A landscape with many valleys, sampled at points; each row gives a point and its height.
From any point a ball takes the steepest step (drop divided by distance) to one of its 2 nearest points. It stops when none of these is lower. Distance is the straight distance between rows; heights are no part of it.
Q374: [ 1.67 -0.73 -0.70 -0.20 -2.04 -1.72  0.34  1.72  1.86 -0.08  1.78 -4.03
  0.83  0.68 -4.84 -0.74  0.43  2.43 -2.40 -0.21  1.18  0.77 -1.90  2.44]  height 382
Q745: [-3.01 -0.31  0.25 -1.19 -0.42 -0.67 -3.35  2.44 -0.54 -1.74 -2.36 -0.01
  0.18  2.18  1.91 -0.70 -1.43 -0.87 -3.55  1.01 -0.58 -0.23 -2.71 -0.72]  height 333
Q633: [ 1.00 -0.63  2.13  2.18 -1.31 -1.14 -2.16 -2.27 -0.90 -1.84  2.01  0.65
  1.73 -0.28  2.58 -0.71 -1.30  0.88  1.57  1.02 -3.13  1.96 -0.08 -0.89]  height 442
Q83: [-1.35  1.25  0.36 -1.66  1.55  2.42 -0.61 -0.71  0.38 -0.60 -1.62 -0.75
 -1.32 -0.66 -2.48  1.42  0.95  2.15 -0.04  1.19  0.26 -4.62  0.06  0.50]  height 310
Q140: [-0.82 -0.60 -3.51 -2.86 -0.70  0.80 -1.64  1.34  3.38  3.27  1.45  1.44
 -0.06  1.57 -2.28 -2.56 -0.84  1.41 -0.78 -3.60  0.62  0.67 -0.97  1.74]  height 200
Q389: [ 0.01 -2.18 -1.82  0.33  2.83 -0.64 -0.26  3.66 -2.05  2.55 -0.48 -1.11
  2.19 -0.06  0.17 -2.33 -0.21  2.14  0.00  1.31  0.64 -2.54 -1.46 -3.37]  height 281
Q257: [-0.01 -0.97 -0.52  1.60 -0.29  3.21  3.37  1.23  1.37 -1.55  0.19 -3.08
  2.24  0.09 -4.57  2.26  0.97  0.74  0.82 -1.95  2.30 -0.11  0.11  0.40]  height 411
Q18: [-3.42  0.52  1.09 -2.28 -1.34  0.76  3.40 -1.71  1.84  1.11 -2.59  0.77
 -2.70 -1.28  1.67 -0.06  2.16 -1.57  0.12 -1.24  2.40 -0.40 -1.11  0.27]  height 325
Q430: [ 1.78 -1.17  1.76  2.63  3.42 -1.58  2.65 -0.74 -1.07  0.56 -2.41 -2.59
 -2.29 -2.27 -0.01  2.80  0.63  0.08  2.77  0.69  0.07 -0.17  2.24 -1.44]  height 395
Q422: [-0.28  1.38 -3.21 -1.94  0.31  2.05 -0.12  0.55  2.41  1.29 -0.11  0.83
 -0.84 -0.46 -1.21 -0.50 -0.04  1.78 -0.12 -3.47 -0.07  0.37 -0.20  3.52]  height 236
Q553: [ 2.17  0.02  1.17  1.42 -2.72 -1.17  0.81 -1.29  0.32 -3.23  0.92 -1.55
  2.96  1.82 -0.34  3.14 -2.31 -1.46  3.55 -1.54 -1.27  3.11  1.50  0.12]  height 393
Q564: [-1.37  0.33 -2.67 -2.56 -1.22  0.49 -2.17 -0.98 -0.66  0.18  0.37  3.57
  1.62  2.77  3.11  0.97  0.86 -1.00 -0.52 -0.66 -2.04 -0.69  0.92 -0.31]  height 250
Q154: [-4.51  0.25  3.21 -1.19 -0.36 -0.15  1.65 -2.35  0.50  0.65 -2.56  2.30
 -3.21 -0.66  2.11  0.24  1.63 -2.99  0.37 -0.49 -0.19  0.88 -0.51 -1.09]  height 348
Q751: [ 0.99 -0.05  1.12  1.94  1.98 -1.04 -0.76 -1.73 -1.27 -0.87 -2.02 -1.03
 -0.81 -1.03  1.39  1.73 -0.20  1.06  2.79  3.01 -1.97 -2.64  0.08 -2.55]  height 330
Q114: [-4.47  0.40 -0.76 -2.76 -1.75  0.21  1.03  0.90  2.94  2.32 -1.53 -0.75
 -1.13  0.14  1.04 -0.40  2.22 -1.50  0.76 -2.80  1.44 -0.33 -2.74  1.20]  height 349
Q128: [-0.27 -0.61 -1.33  1.09  1.44 -0.69  1.63 -0.66 -0.69  3.70  2.26  0.73
  0.24 -1.02 -3.03 -2.15  0.93  0.12  2.07  1.45  2.60 -2.47  0.66 -1.99]  height 468
Q577: [ 0.99  1.81 -0.57 -2.07 -1.89 -0.33  1.55 -2.89 -1.39 -1.02  0.77  4.14
 -1.12  0.42  1.72  0.18 -0.65 -1.85 -0.35  0.08 -1.58  2.11  3.01 -0.17]  height 204
Q207: [ 3.02  2.62 -1.53 -1.74 -3.41 -1.15  1.19 -1.82 -0.16  1.14 -0.82  3.24
 -1.70  0.46  3.51  1.19 -1.64 -1.78  1.54 -1.36 -0.85  1.56  3.06  0.32]  height 234
Q904: [ 1.15 -1.89  3.31  2.39  0.00  0.14  1.15  0.84  1.70 -0.63  1.61 -4.00
 -0.76 -1.98 -1.89  0.55  1.57 -1.55  0.36 -0.67  1.27  2.40 -0.03  2.05]  height 248
Q35: [-2.07  1.32  2.35 -1.63  0.64  0.60 -1.39 -2.68  0.38 -0.77 -1.52  1.28
 -3.24 -0.34  0.88  0.00  0.86 -1.81  0.22 -0.21 -0.18  0.82  0.10  1.50]  height 375
Q100: [ 0.63 -1.41  1.13  2.73 -0.09  1.91  3.62 -0.07 -0.10 -2.03 -1.07 -1.73
  1.70 -0.56 -2.33  4.25  1.38 -1.21  1.24 -0.93  0.78  0.71  1.52 -0.62]  height 386
Q762: [ 2.47  2.74 -1.84 -0.12 -3.45 -0.89 -2.43 -0.55  0.74  0.65 -0.72  2.37
 -0.62  0.31  2.86  1.78 -2.58 -1.36  2.63 -1.99 -2.36  0.75  1.29  2.13]  height 262
Q966: [-0.47  0.16  1.42 -0.51 -0.23 -0.53 -4.68 -0.68  0.30 -1.88 -1.29 -1.08
 -0.53  1.07  1.51  1.17 -0.95  0.62  0.37  2.68 -2.32 -1.96 -0.90 -0.79]  height 150
Q748: [-0.22  0.51 -1.15  2.50  0.52  1.86  2.15 -2.14  0.55 -2.38  2.22  2.70
  1.34 -2.30  2.39  0.32 -0.05  1.87  0.61 -0.12 -1.14  1.85 -0.31 -0.19]  height 302
Q795: [ 0.48  1.54 -1.38 -1.39  0.73  0.76 -0.40 -1.82 -1.45 -0.62  0.27  2.60
 -1.17  0.25  0.70 -0.34  0.41 -3.12 -0.54 -2.88 -1.32  1.75  2.92  2.34]  height 241
Q414: [-1.64  0.77  2.15  2.81  2.45  0.45  1.14 -2.32  0.36 -0.24 -1.57  0.94
 -2.56 -3.34  2.76 -0.63  0.55  0.86  1.87  2.33  0.08  0.38 -1.67 -1.65]  height 514
Q941: [ 0.24  0.33 -4.75  0.35 -1.15  1.16 -0.59 -0.29  2.72  0.96 -3.20  0.67
  0.18  0.57  3.80 -0.04  0.37  0.56  0.23 -3.64 -1.45 -0.95 -0.12  1.95]  height 25
Q922: [-2.23 -0.75 -2.30 -1.26 -1.29 -0.27 -1.50  1.55  3.46  2.15  0.90 -0.59
  0.15  0.68 -2.79 -2.47 -1.71  2.17 -1.83  1.34  1.97 -1.13 -3.67 -1.25]  height 146
Q823: [ 0.43 -0.17 -1.64 -1.38  0.11 -0.48 -4.13 -0.10 -0.81 -1.65  0.63  1.37
  0.97  2.13  2.21 -0.63 -0.38 -2.34 -1.33 -0.80 -2.31  1.27  0.48  0.64]  height 194
Q919: [ 2.22  1.94  3.31  1.17 -2.66 -0.71  2.54 -3.10 -2.68 -0.12  1.87  2.30
  0.60 -0.50  1.04  0.33 -2.67  2.01  2.21  2.88 -1.03  1.52  1.74 -2.64]  height 485
Q900: [ 1.81  1.47  0.25 -2.25 -1.73 -0.18 -3.24 -0.13  0.21 -2.22  1.01 -0.30
  1.40  2.58 -0.06  2.43 -2.15  0.78  2.17  0.61 -1.20 -2.87  1.15  0.43]  height 389
Q337: [ 0.79 -2.57  0.58  1.67 -0.37  1.17  0.12  2.48  0.82 -2.23 -1.49 -3.88
  1.67  0.14 -1.56  3.17  0.38  1.27 -1.40 -0.30 -1.22 -0.44  0.58  0.36]  height 498
Q651: [ 2.09 -2.47  1.61  0.89  0.24 -2.21 -2.65  1.21 -1.50  0.23 -1.21 -1.75
  1.05  1.96  1.41  2.48  0.15 -0.04 -0.13  2.14 -2.03 -2.70  1.96 -2.51]  height 214
Q167: [ 1.82 -3.16  0.56  0.64  1.04 -2.04 -1.45  3.46 -1.12 -0.34 -3.09 -2.54
  0.25  0.72  0.83  2.05 -0.22  1.30 -2.81  1.82 -0.41 -2.51  0.92 -1.58]  height 117
Q332: [-0.64  2.01  2.16  2.81  1.23  0.74  2.18 -2.98  2.47 -3.41  0.00  0.49
 -3.04 -1.72  1.85  1.28 -0.67  1.00  1.06  1.89 -0.30  1.02  0.33 -0.57]  height 490
Q276: [ 1.16  0.69  0.36  0.79  0.36  1.98  1.33 -1.34 -0.35 -3.44  0.07 -1.68
  0.64  0.48 -2.20  2.60  0.24 -0.79  0.44 -1.59 -0.54 -0.43  1.36  0.82]  height 360
Q471: [-0.16 -0.30  0.90 -0.48  2.13  1.53 -0.84  0.60 -2.25  0.04  0.06  0.91
  0.69  1.06 -1.31 -0.59  1.27 -0.81 -0.96  0.50  0.04 -3.11  1.31 -0.96]  height 322
Q311: [-2.33 -0.91  0.14 -0.01  0.22  0.22 -2.85  1.25 -0.88 -0.17 -1.89  0.47
  0.81  0.87  2.24 -0.11 -0.14  0.26 -0.87  2.71 -2.31 -1.93 -1.90 -2.83]  height 260
Q924: [-2.41 -0.03 -0.53 -2.27 -0.50  1.30  2.17 -1.13 -0.77  1.39  0.25  4.76
  0.43 -0.51  1.85 -1.23  1.41 -1.80 -0.55 -1.65  1.58  0.58  0.78  0.41]  height 223
Q273: [ 1.06 -0.23 -0.09  0.54  2.33  1.85  2.89  1.02 -0.42  0.13 -0.29 -1.53
  0.92 -0.77 -3.77  1.27  0.87  1.22  1.02 -0.16  1.63 -4.55  2.51 -0.92]  height 678
Q435: [ 1.66  0.19 -0.25  3.05 -0.03  0.24  0.89 -1.63 -0.22 -4.46  1.86 -0.09
  3.05  0.56  1.27  1.31 -1.07 -0.82  1.68 -1.36 -2.36  3.91  0.92  0.00]  height 370
Q499: [-4.49 -0.03 -0.37 -2.13 -1.59 -0.84 -0.68  3.68  1.76  3.40  0.93  0.84
  0.95  2.26 -0.97 -1.38 -0.34 -2.05 -3.05 -0.38  1.97  0.00 -2.93 -1.47]  height 251
Q631: [ 1.90  1.34  1.59  3.12  3.03 -0.82  3.02 -2.32 -1.02 -0.94 -1.48 -1.30
 -2.38 -2.13  1.04  1.51 -0.88  1.77  2.43  2.39 -0.51 -0.87  1.28 -2.88]  height 368
Q625: [-0.04 -0.19 -0.15 -2.77  1.04  1.06 -2.31  2.38  0.13 -0.65 -0.83 -1.90
  0.87  2.82 -2.63 -0.60  0.11  2.28 -3.69 -0.23  0.86 -2.58 -0.80  1.04]  height 434
Q618: [ 1.20 -1.86  3.74  1.74  0.92 -0.55 -1.19 -0.52  0.57 -2.16 -0.27 -2.93
 -0.20 -0.40 -0.38  0.32  0.63 -1.22 -0.56 -0.43 -1.35  2.23  1.49  1.53]  height 182
Q61: [-1.44  1.26  1.52 -1.50 -2.98 -2.16 -0.46 -3.46  0.44  0.30 -0.39  3.18
 -0.44  0.34  4.68  0.34 -1.30 -0.40  2.51  0.07 -1.32  2.59  0.06 -0.18]  height 428
Q231: [-0.98  1.31 -0.24  1.59  0.31  0.73 -0.86 -2.64  3.31 -2.56 -0.47  0.03
 -2.29 -1.78  3.69  1.05 -0.30  0.84  0.57 -0.23 -1.14  1.60 -1.21  1.41]  height 465
Q702: [-2.66 -0.76 -3.32 -2.80 -0.37  1.00 -1.75  2.32  2.32  2.11  0.18  1.65
  0.73  1.59  1.20 -2.10 -0.18 -0.72 -1.93 -2.84  0.93  1.58 -1.51  1.36]  height 162
Q110: [-0.85  1.45 -1.58  0.57 -0.35  1.11  1.30 -1.28  3.87  0.67  3.20 -0.10
 -0.46 -1.52 -2.71 -1.06  0.32  0.76  0.86 -0.38  2.58 -0.09 -1.22  2.06]  height 467
Q768: [-0.55 -0.55 -1.93  1.54 -0.43  0.00  0.30 -0.88  1.61  1.75  3.78 -0.01
  0.41 -0.93 -3.21 -2.71  1.16 -1.12  0.46  1.27  2.46 -0.58 -0.09  0.02]  height 450
Q876: [ 1.20 -2.02  0.90  0.39 -0.54 -2.50 -2.47  2.08 -1.36 -2.79 -2.22 -1.11
  1.55  2.65  1.17  0.25 -1.38  0.83 -4.55  0.69  0.35 -1.42  0.07  0.37]  height 235
Q361: [ 1.09 -0.46  0.50  0.22  2.96 -1.68  2.17  0.45 -1.92  1.49 -0.62 -2.41
 -2.32 -2.12 -1.84  0.11  1.32 -1.07  2.89  0.69  2.36 -1.84  1.22 -1.23]  height 423
Q690: [-1.20  1.46  0.41 -3.19  0.19  1.27 -1.97  1.54  0.74  0.62 -0.18 -1.36
 -1.32  0.85 -3.02 -0.77  1.67  1.62 -1.44 -0.85  0.71 -1.03 -2.07  3.29]  height 400
Q427: [ 2.36 -3.18 -0.27  1.45  2.60 -0.47  2.17  1.13 -3.80  1.81 -0.10 -1.27
  1.11 -1.29  0.30  1.64  1.78  0.66  1.23 -0.19 -1.19 -0.65  1.99 -1.60]  height 697
Q897: [ 0.10 -1.61  0.32  1.81  1.48 -0.41 -1.11  2.08  0.57 -0.25  0.12 -2.44
  0.53 -2.39  0.37 -2.95 -0.42  0.58 -0.84  2.21  1.61  0.07 -2.52 -0.52]  height 562
Q60: [ 0.96  2.11 -2.42  0.92  0.15  1.60 -1.83 -0.47  2.29 -2.06 -0.71 -1.41
 -1.79 -1.70  1.06  1.34 -0.55  0.95  0.23 -1.69 -2.67  2.31 -1.37  2.98]  height 470
Q27: [-1.71 -0.87  0.13  1.55 -0.10  0.38  0.75 -0.56 -0.80  1.98  2.98  1.99
  1.15 -2.18 -0.65 -3.43  1.56 -1.50  0.61  0.89  1.77  1.35 -1.85 -0.80]  height 431
Q848: [-0.44 -1.00  0.54  3.04  3.10 -0.02  0.26  0.60  0.43  0.90  0.66 -1.05
 -0.60 -3.78  1.38 -2.17  1.17  0.97  2.08  2.09  1.49  0.09 -2.45 -1.67]  height 539
Q742: [ 1.27  0.45  2.36  0.21  0.77 -0.40 -0.43 -2.08 -2.99 -1.01  0.43  1.42
  0.46  1.35 -0.25  0.99  0.53 -1.43  0.43  0.76 -1.60 -1.36  3.35 -1.13]  height 361
Q296: [-0.54 -2.15  1.12  0.26  0.13 -2.12 -1.27  1.83 -1.49  2.83  1.52 -1.85
 -0.12  0.68 -2.67 -2.63  1.72 -3.72 -0.48  1.51  2.50 -0.41  0.22 -0.33]  height 621
Q365: [ 1.67 -2.97  1.47  0.21  1.33 -2.43 -0.37  3.74 -1.24  3.00 -1.29 -3.19
 -1.57 -0.38 -1.14 -0.51  1.41 -1.75 -1.02  0.88  2.35 -0.88  0.32 -0.61]  height 638
Q901: [ 1.48 -3.84  3.81  1.59  0.07 -2.17 -1.92  0.68 -1.29 -0.84 -0.79 -1.43
  0.78  1.08  1.34 -0.23  0.41 -1.39 -2.56  0.22 -1.78  1.76  1.68 -0.11]  height 259
Q124: [ 1.45 -2.69  0.05  0.31  1.28 -0.56  0.10  3.77  0.41  2.41 -0.70 -3.31
  0.34 -0.23 -2.65 -0.11  0.16  1.50 -1.41  1.13  1.93 -2.72  0.31 -0.57]  height 653
Q598: [ 0.22  0.98 -0.51 -1.11  0.04  1.92  4.74 -1.45 -0.30 -0.08 -0.78  2.89
 -1.52 -1.82  0.98 -0.32  0.70  0.97 -1.31  2.69  0.31 -1.80  2.05 -2.86]  height 501
Q595: [ 0.46  0.80 -1.69 -2.30 -0.19 -1.07 -2.53  2.47 -0.29  0.27  0.39 -0.82
 -1.02  1.67 -1.77 -2.45 -0.07 -1.24 -3.30 -1.80  1.38  2.13 -1.28  3.30]  height 309
Q29: [-0.43  1.69  3.36  0.91  1.72  0.54  1.83 -1.78  1.00 -0.73  0.10 -0.73
 -3.17 -2.83 -1.56 -0.60  1.11 -1.54  1.22  0.97  2.23  0.03 -0.11  0.65]  height 528
Q227: [-0.69  2.75  0.83  0.68  1.33  2.11  3.27 -1.53  2.69 -2.35  0.41 -0.06
 -3.85 -2.70  0.10  1.24  0.37  0.72 -0.04  0.47  2.34  0.42 -0.61  1.08]  height 510
Q837: [ 1.02 -1.92  2.87  0.88  1.46 -0.72 -1.59 -0.33 -4.91  0.78  0.67  1.21
  1.57  2.11  0.50 -0.66  2.08 -2.06 -0.18  0.14 -1.76  0.16  2.60 -1.50]  height 324
Q619: [-0.40 -0.71 -4.44 -1.55 -0.45  1.11 -2.64  1.39  2.04  0.07 -1.67  1.28
  0.72  1.00  2.75 -0.97 -0.82  0.69 -2.05 -2.19 -1.86  0.83 -0.68  1.43]  height 102
Q987: [ 1.43  1.23  1.76  2.33 -3.20  0.10  0.97 -3.57 -1.71 -0.87  2.96  3.52
  1.54 -0.78  3.29  0.06 -1.82  2.69  1.37  0.66 -1.70  2.32  0.06 -1.26]  height 471
Q801: [-0.52  1.56  2.08 -1.55 -1.28 -0.75 -2.59 -1.67 -2.28  0.24  0.23  2.80
  0.17  2.19  1.44  2.20 -1.14 -0.41  2.30  3.01 -0.65 -3.00  0.54 -2.52]  height 458
Q251: [-0.59  1.52 -0.31 -1.80  0.28  1.32 -2.69 -0.52  0.86 -2.25 -1.42 -2.22
 -0.66  0.73 -0.86  1.69  0.30  2.44 -0.63  1.25 -2.06 -2.92 -1.14  1.51]  height 258
Q371: [ 1.87 -4.52  0.37  2.74  0.54  1.10  1.78  3.05 -1.71  0.53  0.25 -0.38
  3.03 -0.93 -0.77  1.54  1.16 -0.30 -0.89 -0.02 -1.01  0.85  2.16 -0.81]  height 707
Q297: [ 1.23 -1.50  0.03 -1.29 -0.67 -0.09  0.04  3.45  0.71 -2.23 -1.28 -3.01
  2.07  1.53 -2.30  1.16 -0.59  3.05 -3.94 -0.95  0.40 -0.94 -0.29  2.12]  height 469
Q759: [ 1.62 -2.22 -1.27  1.49  3.26  0.28  3.33  1.82 -1.64  2.57  0.96 -1.19
  2.31 -1.52 -2.27  0.67  1.22  1.11  1.66 -0.22  0.96 -2.57  2.13 -2.01]  height 688
Q255: [-3.44  1.08  0.18 -2.39 -1.34  0.66 -1.18  0.56  1.39  2.11  0.68 -0.44
 -1.89  0.23 -2.09 -0.94  1.16 -1.76 -0.38 -0.34  1.79 -0.41 -2.25  2.01]  height 373
Q432: [-2.27  0.31 -1.33 -3.31 -0.17  2.04  2.32 -0.92  1.44  2.34  0.67  3.24
 -0.48  0.49 -2.36 -0.57  0.37  0.61 -0.64 -1.30  2.93 -2.51  1.04 -0.10]  height 226
Q703: [ 1.39 -3.56  1.28  1.65  0.82 -2.34 -0.18  3.24 -1.78  0.94 -0.22 -1.33
  1.77 -1.18  0.84 -3.16  0.03 -0.61 -2.12  1.27  1.38  1.79 -0.91 -0.86]  height 586
Q467: [ 1.83  3.86 -1.29  0.31 -1.69  0.78  0.33 -1.78  0.02 -3.73 -0.50 -2.17
 -0.64  1.06 -2.08  3.87 -1.21 -0.01  1.94 -1.70 -1.79  1.01  0.26  1.55]  height 329
Q571: [ 0.62  1.91 -1.89 -0.94 -0.81  0.14 -0.50  1.77  3.26  0.29  1.34 -2.82
 -0.59 -0.87 -3.51 -1.13 -0.29  3.02 -1.26 -0.76  0.35  1.88 -3.33  3.79]  height 410
Q292: [ 2.02  2.77  0.80 -0.28 -2.01 -1.72 -2.55 -1.89  0.55 -0.72  1.02  0.43
 -0.45  0.34  1.16  1.27 -3.89 -1.35  2.97 -1.49 -2.13  2.76  1.07  1.98]  height 290
Q934: [-1.49  1.04  3.01 -0.35 -0.10 -1.20 -1.62 -3.96 -0.83 -1.01  0.24  2.52
 -0.85  0.83  1.89 -0.36 -0.70 -1.43  1.36  0.90 -2.10  2.45  1.53  0.57]  height 405
Q97: [-0.72  1.58 -1.52 -2.47  1.02  1.24 -2.26  0.94 -0.78  1.49  0.11  1.20
 -1.52  1.21 -0.63 -1.48  0.78 -2.94 -1.34 -3.43 -0.02  1.63  0.50  3.87]  height 274
Q530: [-0.84  1.51 -1.57 -1.96 -0.87  1.26  2.51 -1.70  2.39  0.04 -2.26  0.57
 -2.52 -1.15  2.12  0.39  1.39  0.02 -0.17 -2.43  1.57 -0.04  0.45  2.11]  height 300
Q69: [ 1.54 -0.96  0.78 -1.93 -1.45 -2.33 -0.95  2.67  0.16  0.13  0.54 -2.54
  0.21  1.70 -3.62 -1.60  0.41 -0.09 -3.71 -1.09  2.61  0.12 -0.90  3.01]  height 347
Q119: [-1.79 -0.37 -0.40  0.13 -0.05  1.31  0.83 -2.08 -0.32 -0.34  0.73  3.74
  1.24 -1.99  3.13 -1.36  1.60 -0.02  0.35 -0.30 -0.63  1.24 -0.05  0.37]  height 261
Q740: [ 1.51 -1.75  1.12  0.91  1.71 -2.65 -1.65 -0.16 -3.68  1.63 -1.21 -1.72
 -0.15  1.34  2.50  2.24  0.32  1.30  2.67  1.77 -2.44 -1.69  0.81 -3.49]  height 276
Q475: [-3.76 -0.84 -0.90 -2.68 -1.48  0.70  4.10 -0.15  0.50  3.99  0.25  4.28
  0.89  0.57  0.15 -1.88  2.24 -0.84  0.16 -1.39  2.73 -1.49 -0.07 -1.76]  height 190
Q940: [-0.52 -1.09  1.23  1.59  2.13 -0.09  0.55  0.35 -4.34  2.94  1.33  0.61
  0.75 -1.65  0.67 -2.85  1.63 -1.23  1.44  0.39  0.46  1.21 -1.82 -1.38]  height 407
Q586: [-2.78  1.41 -0.05 -2.56  1.43  2.03  0.30  0.07  0.06  2.08 -0.95  1.37
 -1.54  0.55 -3.27 -0.32  0.76  0.37  0.17  0.82  2.20 -4.43  0.01 -0.55]  height 265
Q38: [ 0.83 -1.63  2.47 -0.30  0.39 -1.30 -3.63  0.07 -2.34 -1.44  0.60  0.80
  1.83  3.29  1.82 -0.96  0.33 -2.00 -1.73  0.30 -2.49  2.16  1.07  0.35]  height 263
Q33: [ 0.52 -2.97  1.59  0.44  0.33 -0.85 -0.94  2.04 -0.91  0.33  2.13 -0.74
  1.75 -0.39 -1.01 -3.18  1.54 -2.57 -1.52 -0.08  1.53  1.70 -0.13  0.83]  height 605
Q778: [ 2.32  4.99 -3.97 -0.04 -1.68  2.03  2.68 -1.62 -0.32 -2.21 -1.46  0.14
 -1.42  0.69 -2.21  2.83 -1.82 -0.76  0.61 -2.34 -1.34  1.80  1.24  1.08]  height 301
Q15: [ 1.65  0.75  3.60 -1.47 -1.22 -1.32 -2.81 -0.01 -1.42 -0.81  1.71  1.75
  2.49  1.45  1.56  1.03 -2.62  0.70  3.24  1.59 -1.05 -1.21  0.90 -0.82]  height 427
Q951: [ 0.46  0.94 -1.11  0.21  0.90  1.89 -0.64  1.58  2.54 -2.79  0.52 -3.24
  0.23 -1.12 -1.10  0.33 -0.25  2.20 -1.32 -0.77 -0.42  0.81 -1.84  2.77]  height 439
Q287: [-0.95 -0.29  0.31 -1.36  0.01 -2.32 -2.27  2.55 -0.77 -2.01 -2.01 -0.65
  1.19  1.76  0.18 -1.88 -1.60 -0.18 -5.03 -0.71  2.55 -0.50 -2.81  1.07]  height 314
Q728: [ 1.17  3.36  1.10  1.24 -0.96 -1.34  0.58 -3.38  1.66 -2.46  0.59 -0.06
 -1.42  0.26  1.54  2.21 -3.19  0.09  2.47  0.03 -1.62  3.59  0.93  0.86]  height 317
Q537: [ 0.47 -0.88 -0.64  0.47  0.89  1.40  0.14  1.29  1.49  1.70  1.05 -2.30
  0.78 -0.29 -4.65 -0.66 -0.20  2.06  0.61  0.30  2.17 -3.48 -0.11 -0.42]  height 666
Q849: [-0.34  1.37 -1.06  0.23 -2.33 -1.37  0.08 -3.75  2.75 -0.63 -1.82  1.72
 -1.89 -0.36  5.58  1.18 -0.56  0.28  2.26 -1.14 -1.05  1.51 -0.16  0.66]  height 443
Q737: [ 1.92  3.89 -1.34 -1.91 -2.53 -0.50 -2.00 -1.17 -0.29 -1.48 -0.33 -0.35
 -1.07  1.05 -1.16  3.29 -2.21  0.48  2.31 -0.99 -2.29 -1.43  0.47  2.26]  height 357
Q746: [ 0.79  3.25 -2.89 -1.06 -0.42  2.51  3.03 -1.05  0.84 -0.46 -1.11  1.13
 -2.45 -0.81 -1.06  1.24  0.12 -0.01 -0.83 -2.67 -0.33  0.70  1.35  2.79]  height 271
Q247: [ 1.94 -3.39  2.38  4.50  0.40 -0.02  1.62  1.08 -0.80 -0.89  0.29 -1.56
  2.48 -1.45  1.17  1.83  0.84  0.14  0.03 -0.28 -2.28  3.10  0.98 -0.98]  height 717
Q561: [ 1.37  1.55 -0.12  0.35 -2.33  1.27  4.08 -2.96 -1.49 -1.03  0.98  3.27
 -0.59 -1.43  1.71  0.15 -0.84  1.67 -0.47  3.51 -1.13  0.84  1.74 -3.07]  height 503
Q809: [-2.04 -1.86 -1.63 -0.06  0.58  0.47 -0.54  2.39  1.09  2.99  0.94  1.22
  2.22  0.06 -1.36 -3.36 -1.10  1.49 -0.75  1.65  1.39 -1.48 -2.20 -2.82]  height 215
Q533: [ 0.73 -2.83 -2.29  0.58  0.96 -3.17  0.70  3.95 -3.15  4.14  0.62 -0.61
  2.35  1.08  0.21 -3.46 -0.66  1.47 -1.34  1.00  2.10 -0.07 -2.14 -2.85]  height 332
Q12: [-0.01  0.86 -1.02  0.07  1.64  1.51  3.86 -0.66 -1.40  1.78  0.61  2.57
 -0.58 -2.71 -0.91 -1.78  0.44  0.93  0.53  1.83  2.54 -1.39  0.71 -2.21]  height 484
Q490: [-1.41 -1.35 -0.76  1.00  0.53 -2.63  0.15  3.21 -4.07  3.65  1.46 -0.99
  0.72 -0.41  0.09 -3.66  0.47 -1.32  0.09  1.55  0.83  1.94 -3.42 -2.99]  height 374
Q84: [-4.49 -0.24 -2.31 -0.16 -2.59 -2.09 -0.71  1.33  2.82  2.45  0.72  0.08
 -0.38  2.83 -2.57 -2.02 -1.64 -0.61 -3.20  1.07  1.01 -0.62 -3.79 -2.34]  height 205
Q141: [ 0.78  1.60 -3.75  2.23 -0.09  1.87  0.61 -1.34  1.29 -3.83  1.45  1.09
  2.20 -0.17  1.52  1.57 -1.76  0.38  1.29 -1.45 -2.61  2.25  0.25  0.48]  height 340

For each start below, name the point where the ball stops.
Q849 => Q746
Q361 => Q167
Q27 => Q922
Q60 => Q577
Q919 => Q746
Q297 => Q746
